Each row is a point on a landscape with many valleys, with its height.
A ball rolls from a point to the lowest of its 2 nearest points, and stops where none of them is lower. Distance is the straight distance between rows; heights are no part of it.
K_639: 37, 31, 11, 49, -1, 15, -19, -15, 1, 3, 27, -12, 26, -12, -17, -3, 12, -23, 21, -3  height 801
K_550: 34, -75, 21, 9, 4, -27, 14, -19, 9, 29, 7, 8, 58, 3, -26, 6, 42, 21, -34, 39  height 247
K_66: -26, -25, -32, -15, 24, -7, 6, 34, -8, -18, -24, 22, -17, -7, 29, -17, 1, 15, -1, -3  height 583
K_294: 33, -1, -1, -2, 1, 27, 7, 1, 3, -21, 0, 14, 38, 3, -7, -7, 14, -37, 32, -26  height 680
K_120: -61, 24, -18, 4, 14, 10, -6, 33, 17, -11, -42, -4, -19, 2, 26, -4, -16, 25, 7, -5  height 366
K_540: 13, -22, 11, 26, -16, 2, -12, 28, 6, -6, 16, -4, 25, 0, -18, -45, 21, 4, 24, -1  height 648
K_6: -23, -21, -19, 37, -6, 2, 15, 49, -13, -6, -2, 1, 23, 2, 19, 2, 1, 56, -20, -9  height 279
K_91: 34, 30, 25, -9, -10, 33, -3, 19, 21, -9, 18, 2, -21, -3, -2, -54, 43, -1, 30, -30  height 597
K_841: 6, -39, 22, 20, -20, -31, 30, 6, -30, 16, 14, -16, 42, 11, 14, -13, -16, 38, -32, 51  height 627
K_665: 22, 40, 36, -37, 0, 31, 1, 11, 9, -4, 21, 8, -46, -8, -9, -38, 23, -7, 24, -36  height 628
K_784: 3, 46, 41, -51, -19, 32, -2, 8, -4, -9, 7, 8, -37, 20, -43, 3, -8, -1, -4, -60  height 639
K_687: -38, 31, 13, -12, 21, 7, -22, 47, 21, -5, -23, 3, -37, 5, 38, -15, 10, 31, 10, -26  height 188
K_723: 35, -32, 9, 9, -8, -21, 32, -54, -4, 24, 17, -18, 47, 13, 2, 46, 18, -9, -52, 46  height 311
K_595: 19, 21, 5, 12, 0, -9, -8, -38, -16, -7, 10, -31, 11, -23, 29, -14, -17, -35, 28, 30  height 763
K_876: -9, 24, 12, -37, -16, 21, 10, 20, 9, -10, -21, 33, -20, 14, -6, 11, 6, 6, 18, -44  height 604
K_726: 13, 17, -21, 7, 16, 21, -3, -26, -1, -8, 15, -5, -7, -11, 10, -10, 7, -43, 34, -7  height 797
K_849: -6, 11, -11, -50, 12, 11, -17, -9, 18, 6, -1, 12, -61, -2, -11, -4, 9, -21, 24, -16  height 678
K_752: 30, -39, 19, 22, -33, -11, 31, 10, -10, 4, 13, -15, 64, 24, -5, -20, 2, 9, -15, 42  height 647
K_368: -40, -25, -37, -14, -5, -23, 0, -10, 2, 1, -24, 5, -21, 14, -12, 27, -24, 3, -18, -1  height 344
K_102: 4, 13, -19, 30, -31, -3, 27, -47, -12, 8, 0, -18, 22, 15, -23, 51, -16, -8, -11, 6  height 501
K_610: 24, 37, 27, 6, 4, 31, -34, -12, 10, 7, 21, 1, 9, -4, -53, 16, 7, -15, -12, -49  height 760
K_553: -9, -18, 4, 7, -21, -35, 6, -41, -3, 15, -13, -25, 26, -2, -17, 39, -35, -8, -13, 38  height 365
K_398: -41, 24, -21, -17, -3, -12, 17, -7, 7, -7, -37, -18, -18, 28, 17, -17, -31, -13, 18, 31  height 364
K_990: 10, -34, -11, 16, -17, -1, 14, -8, -9, 3, 15, 0, 27, 1, -15, 24, 13, 14, -10, -1  height 351
K_149: 15, -10, -9, -4, -11, 10, -6, -19, 4, 1, 23, 9, -1, -10, -35, 23, 13, -13, -10, -25  height 338
K_380: -18, -8, -23, -26, 10, 1, -1, -7, 12, -15, -17, 9, -26, -13, 1, -2, -8, -22, 23, 0  height 642
K_132: 39, 38, 2, 13, 12, 31, -8, -10, 18, -4, 2, 13, 32, -11, -9, 26, 2, -53, 18, -27  height 697
K_133: 9, 25, 16, 6, -11, 21, 2, 24, 5, -14, -4, 4, -17, -11, 7, -24, 11, 14, 37, -33  height 557
K_714: -25, 23, 20, -56, 12, 12, -15, 50, -8, 2, 11, 10, -50, 19, -8, -15, 10, 23, -38, -54  height 527
K_477: -3, -4, 18, 15, -7, 0, -10, 48, -8, -7, -5, -5, 15, -9, 5, -30, 15, 25, 27, -4  height 668
K_258: -21, 3, 12, -45, -13, 15, -3, 45, -3, -12, -12, 19, -23, 21, -17, 3, 4, 23, -28, -61  height 567
K_275: -1, 38, 20, -49, 7, 13, -24, -6, 19, 4, 24, 4, -72, -11, -9, -20, 23, -12, 14, -19  height 671
K_780: -10, 38, -20, -12, -10, 15, 13, -29, 22, -6, -32, 7, -5, 22, -22, 28, -10, -37, 25, -19  height 736
K_823: 20, -13, 9, 24, -16, 8, 6, 12, -2, -5, 16, 8, 46, -10, -9, -18, 3, -15, 26, 0  height 664
K_866: 17, 28, -9, -17, 24, 31, -3, -33, 35, -4, 6, 5, -34, -22, 9, -1, 12, -39, 44, -4  height 814
K_903: 31, -5, 8, 17, -30, -3, 29, -53, -21, -1, 25, -4, 51, 26, 4, 57, -6, -22, -46, 29  height 356
K_888: -2, -35, -8, 32, -23, -13, 30, 23, -12, -5, 7, -3, 32, 10, -2, 9, 12, 50, -19, 13  height 317
K_762: -14, -11, 1, 25, 1, -30, -11, 14, -26, -1, 0, -23, 2, -15, 14, -18, -17, 20, 3, 35  height 576
K_218: -21, 25, -9, -14, -12, -4, 9, -40, 4, -7, -18, -12, -2, 19, 1, 5, -42, -46, 25, 29  height 96
K_682: 47, -19, 1, 32, 0, -1, -3, -11, 4, 16, 22, 6, 71, 8, -17, 18, 8, -30, -11, 5  height 679
K_988: 44, -34, 20, 29, -16, -11, 16, -11, 13, 14, 33, 0, 67, 10, -20, 1, 10, -17, -9, 37  height 666
K_79: -45, 2, -2, -10, 9, 2, -20, 12, 0, 13, -11, 3, -37, -1, -18, 8, -10, 21, 1, -25  height 265
K_367: -16, 15, 0, -2, -3, -20, 2, -41, -6, 2, -1, -29, 19, -7, -14, 19, -40, -32, 13, 32  height 339
K_854: -18, -42, -30, -5, 12, -5, 3, 45, -11, -8, 3, 39, 1, -2, 4, -12, 11, 25, -13, -21  height 599
K_615: 20, 16, -5, -3, -43, 2, 40, -42, -28, -6, -1, -19, 38, 19, -1, 41, -28, -17, -25, 18  height 429
K_269: -14, -65, -7, -9, -9, -45, 14, -29, 3, 23, -18, -1, 2, 3, -39, 44, -3, 33, -43, 24  height 225
K_381: -20, -13, 9, 16, -15, -27, 13, 4, -39, 3, 4, -22, 16, 11, 31, -9, -27, 23, -22, 44  height 605
K_505: 1, 40, 0, -28, -5, 33, 23, 2, 29, -6, -21, 20, -40, 14, -7, 2, 7, 1, 37, -21  height 643
K_917: 36, -62, 14, 10, 7, -10, -4, -27, 17, 26, 21, 14, 44, -5, -37, 36, 35, -5, -40, 26  height 226
K_78: -23, -5, -19, 29, 8, 7, -25, 43, -6, 5, -1, 1, -9, -5, 7, -4, 12, 58, -33, -29  height 207
K_488: -28, 3, -38, -32, 25, 5, 20, 14, 4, -19, -18, 10, -42, 12, 41, -14, 0, -4, 20, 10  height 610
K_539: -1, -38, -15, -37, -5, 8, -1, 22, -10, -14, 13, 24, -12, -3, -11, -9, 8, 9, -5, -37  height 612
K_707: -56, 10, -16, 17, 36, -9, -19, 33, 13, -11, -24, 3, 1, -5, 51, -2, -32, 25, -21, -11  height 459
K_175: 9, -63, 4, 23, 16, -29, 0, 6, -8, 35, 9, 2, 13, -30, -18, -7, 6, 42, -30, 50  height 227
K_301: -5, 26, 19, 1, 0, -4, -14, -12, 4, -9, -15, -20, -11, -23, 22, -29, -3, -20, 47, 19  height 794
K_922: 25, -6, 2, 13, 0, 16, -14, 41, 5, -11, 29, 18, -9, 1, -4, -66, 35, -8, 23, -21  height 625
K_139: 37, -23, 16, 22, 12, 0, -23, -21, 18, 39, 30, 13, 37, -1, -41, 53, 24, -9, -38, -16  height 262
K_330: -1, 29, -10, 11, -19, 20, 36, 4, -8, -18, -16, -12, 1, 8, 19, -5, 5, 18, 32, -15  height 506
K_626: -21, 11, 6, -1, 33, -5, -16, 55, 14, -8, -24, 13, -6, -5, 65, -28, 2, 26, 12, -4  height 280
K_890: 25, -20, 2, 21, 1, -18, 1, -30, -36, 6, 35, -4, 31, -9, 11, -4, -15, -29, -15, 44  height 713
K_971: -40, 18, -24, -22, -2, -21, 17, -13, -30, -4, -24, -21, -22, 35, 19, -9, -48, -2, -15, 44  height 484
K_9: 23, 14, -6, 11, 0, -3, 9, -40, -42, 2, 36, -28, 15, -3, 18, 1, -31, -37, 2, 35  height 734
K_630: -28, -18, -13, 15, -7, -12, -14, 23, -12, 6, 13, -2, -14, -5, -21, 6, 6, 45, -11, -13  height 122
K_124: -43, 3, -25, 5, 9, -22, 2, 7, -34, -2, -20, -18, -20, 4, 47, -22, -59, 13, -27, 45  height 565
K_494: -1, 12, -2, -17, 11, 1, -2, 10, 17, -13, -21, 4, -55, -21, 49, -41, 31, 0, 31, 4  height 830
K_134: 18, -12, -17, 15, 16, -9, -2, -16, -9, -12, 17, -14, -6, -30, 13, -31, 2, -35, 26, 20  height 783
K_753: 38, -7, -6, 21, 5, 2, -2, -29, -12, 5, 15, -4, 38, -8, -1, 42, -12, -40, -13, 21  height 694
K_181: -12, 22, -24, -4, -22, 13, 36, -18, -19, -19, -10, -20, -1, 11, 15, 9, -11, -5, 19, 9  height 456
K_287: -24, -28, -23, 24, 33, -21, -34, 28, -16, 9, -12, 1, -26, -26, 24, -18, -17, 29, -24, -1  height 525
K_552: 53, 17, 21, 31, 2, 24, -26, 2, 8, 11, 32, 9, 31, -4, -37, -11, 24, -17, -5, -32  height 784
K_384: 26, -54, 24, 7, 2, -21, 42, -43, 3, 25, 9, -12, 46, 9, -6, 11, 16, 14, -45, 58  height 278
K_85: 1, -68, 5, -2, 2, -37, 0, -28, -1, 22, -2, 7, 16, -17, -25, 24, 0, 17, -31, 41  height 200
K_125: 40, -19, -3, 2, -10, 2, -24, -12, 8, 11, 31, 29, 24, 1, -39, 49, 22, -26, -32, -35  height 297
K_503: 1, 50, -1, -14, -11, 23, 25, -27, 35, -12, -35, -2, -17, 14, 9, 12, -5, -10, 41, -2  height 690
K_525: 2, 18, 2, -17, -17, 21, -13, -24, 21, -5, -16, 21, 9, 17, -38, 46, -7, -28, 10, -43  height 757
K_824: 50, 69, 15, -3, 25, 35, -17, -14, 21, -2, 13, 20, 1, -15, -9, 10, 13, -34, 15, -46  height 724
K_945: 0, -1, 18, -9, 19, -6, -10, 23, 4, -20, -10, 3, -28, -27, 29, -38, 18, -6, 50, 9  height 817
K_274: -16, 0, 3, 24, 18, -12, -18, 54, -9, -21, -14, -8, 4, -8, 61, -52, 13, 22, 10, 19  height 175
K_808: -26, -38, -20, 1, -18, -31, 12, -16, -9, 12, -28, -4, 4, 16, -21, 38, -32, 20, -28, 36  height 274
K_307: 5, 46, 33, -38, 1, 10, -8, -2, 41, 9, -10, 0, -78, -12, 14, -22, 16, -5, 33, -4  height 730
K_407: -40, 30, 15, -49, 8, 6, -33, 21, 4, 9, -4, -10, -51, 24, -16, -11, -11, 12, -13, -37  height 433
K_345: -7, -4, -4, 14, 22, -8, -21, 42, -1, -16, -2, -5, -29, -17, 48, -70, 36, 27, 13, -7  height 67
K_352: -31, -8, -6, 20, 16, -18, -17, 15, -20, -4, -17, -13, -21, -28, 23, -19, -8, 21, 18, 6  height 550
K_55: 19, 20, 22, 1, 2, 15, -32, -23, 13, 7, 3, 16, 24, -4, -40, 63, -2, -35, -3, -41  height 729
K_557: -20, 49, 29, -61, 0, 22, -3, 2, 19, 9, -4, -7, -78, 26, -36, -6, -5, 8, -3, -43  height 563
K_697: -23, -14, -37, -4, -7, -7, 35, -5, -18, -11, -8, 3, -3, 6, 8, 19, -15, 18, -12, 7  height 397
K_492: -44, -11, -23, 32, 40, -25, -21, 31, 0, 10, -20, 5, -1, -18, 38, 2, -30, 32, -43, 11  height 502

Call two points neighbours if one is among the 2 nearest of the other. Go from one point of each pair to the other, from neighbour to neighbour, staying as low as possible. Name the highest point that can't be avoided.
K_55, K_218 => K_525
K_345, K_85 => K_381
K_917, K_630 => K_990
K_85, K_917 => K_550
K_218, K_630 => K_553
K_66, K_407 => K_539
K_345, K_687 => K_626

Where does a ball stop that starts at each point below?
K_330 => K_85
K_301 => K_687
K_615 => K_917
K_134 => K_687
K_752 => K_687
K_780 => K_407
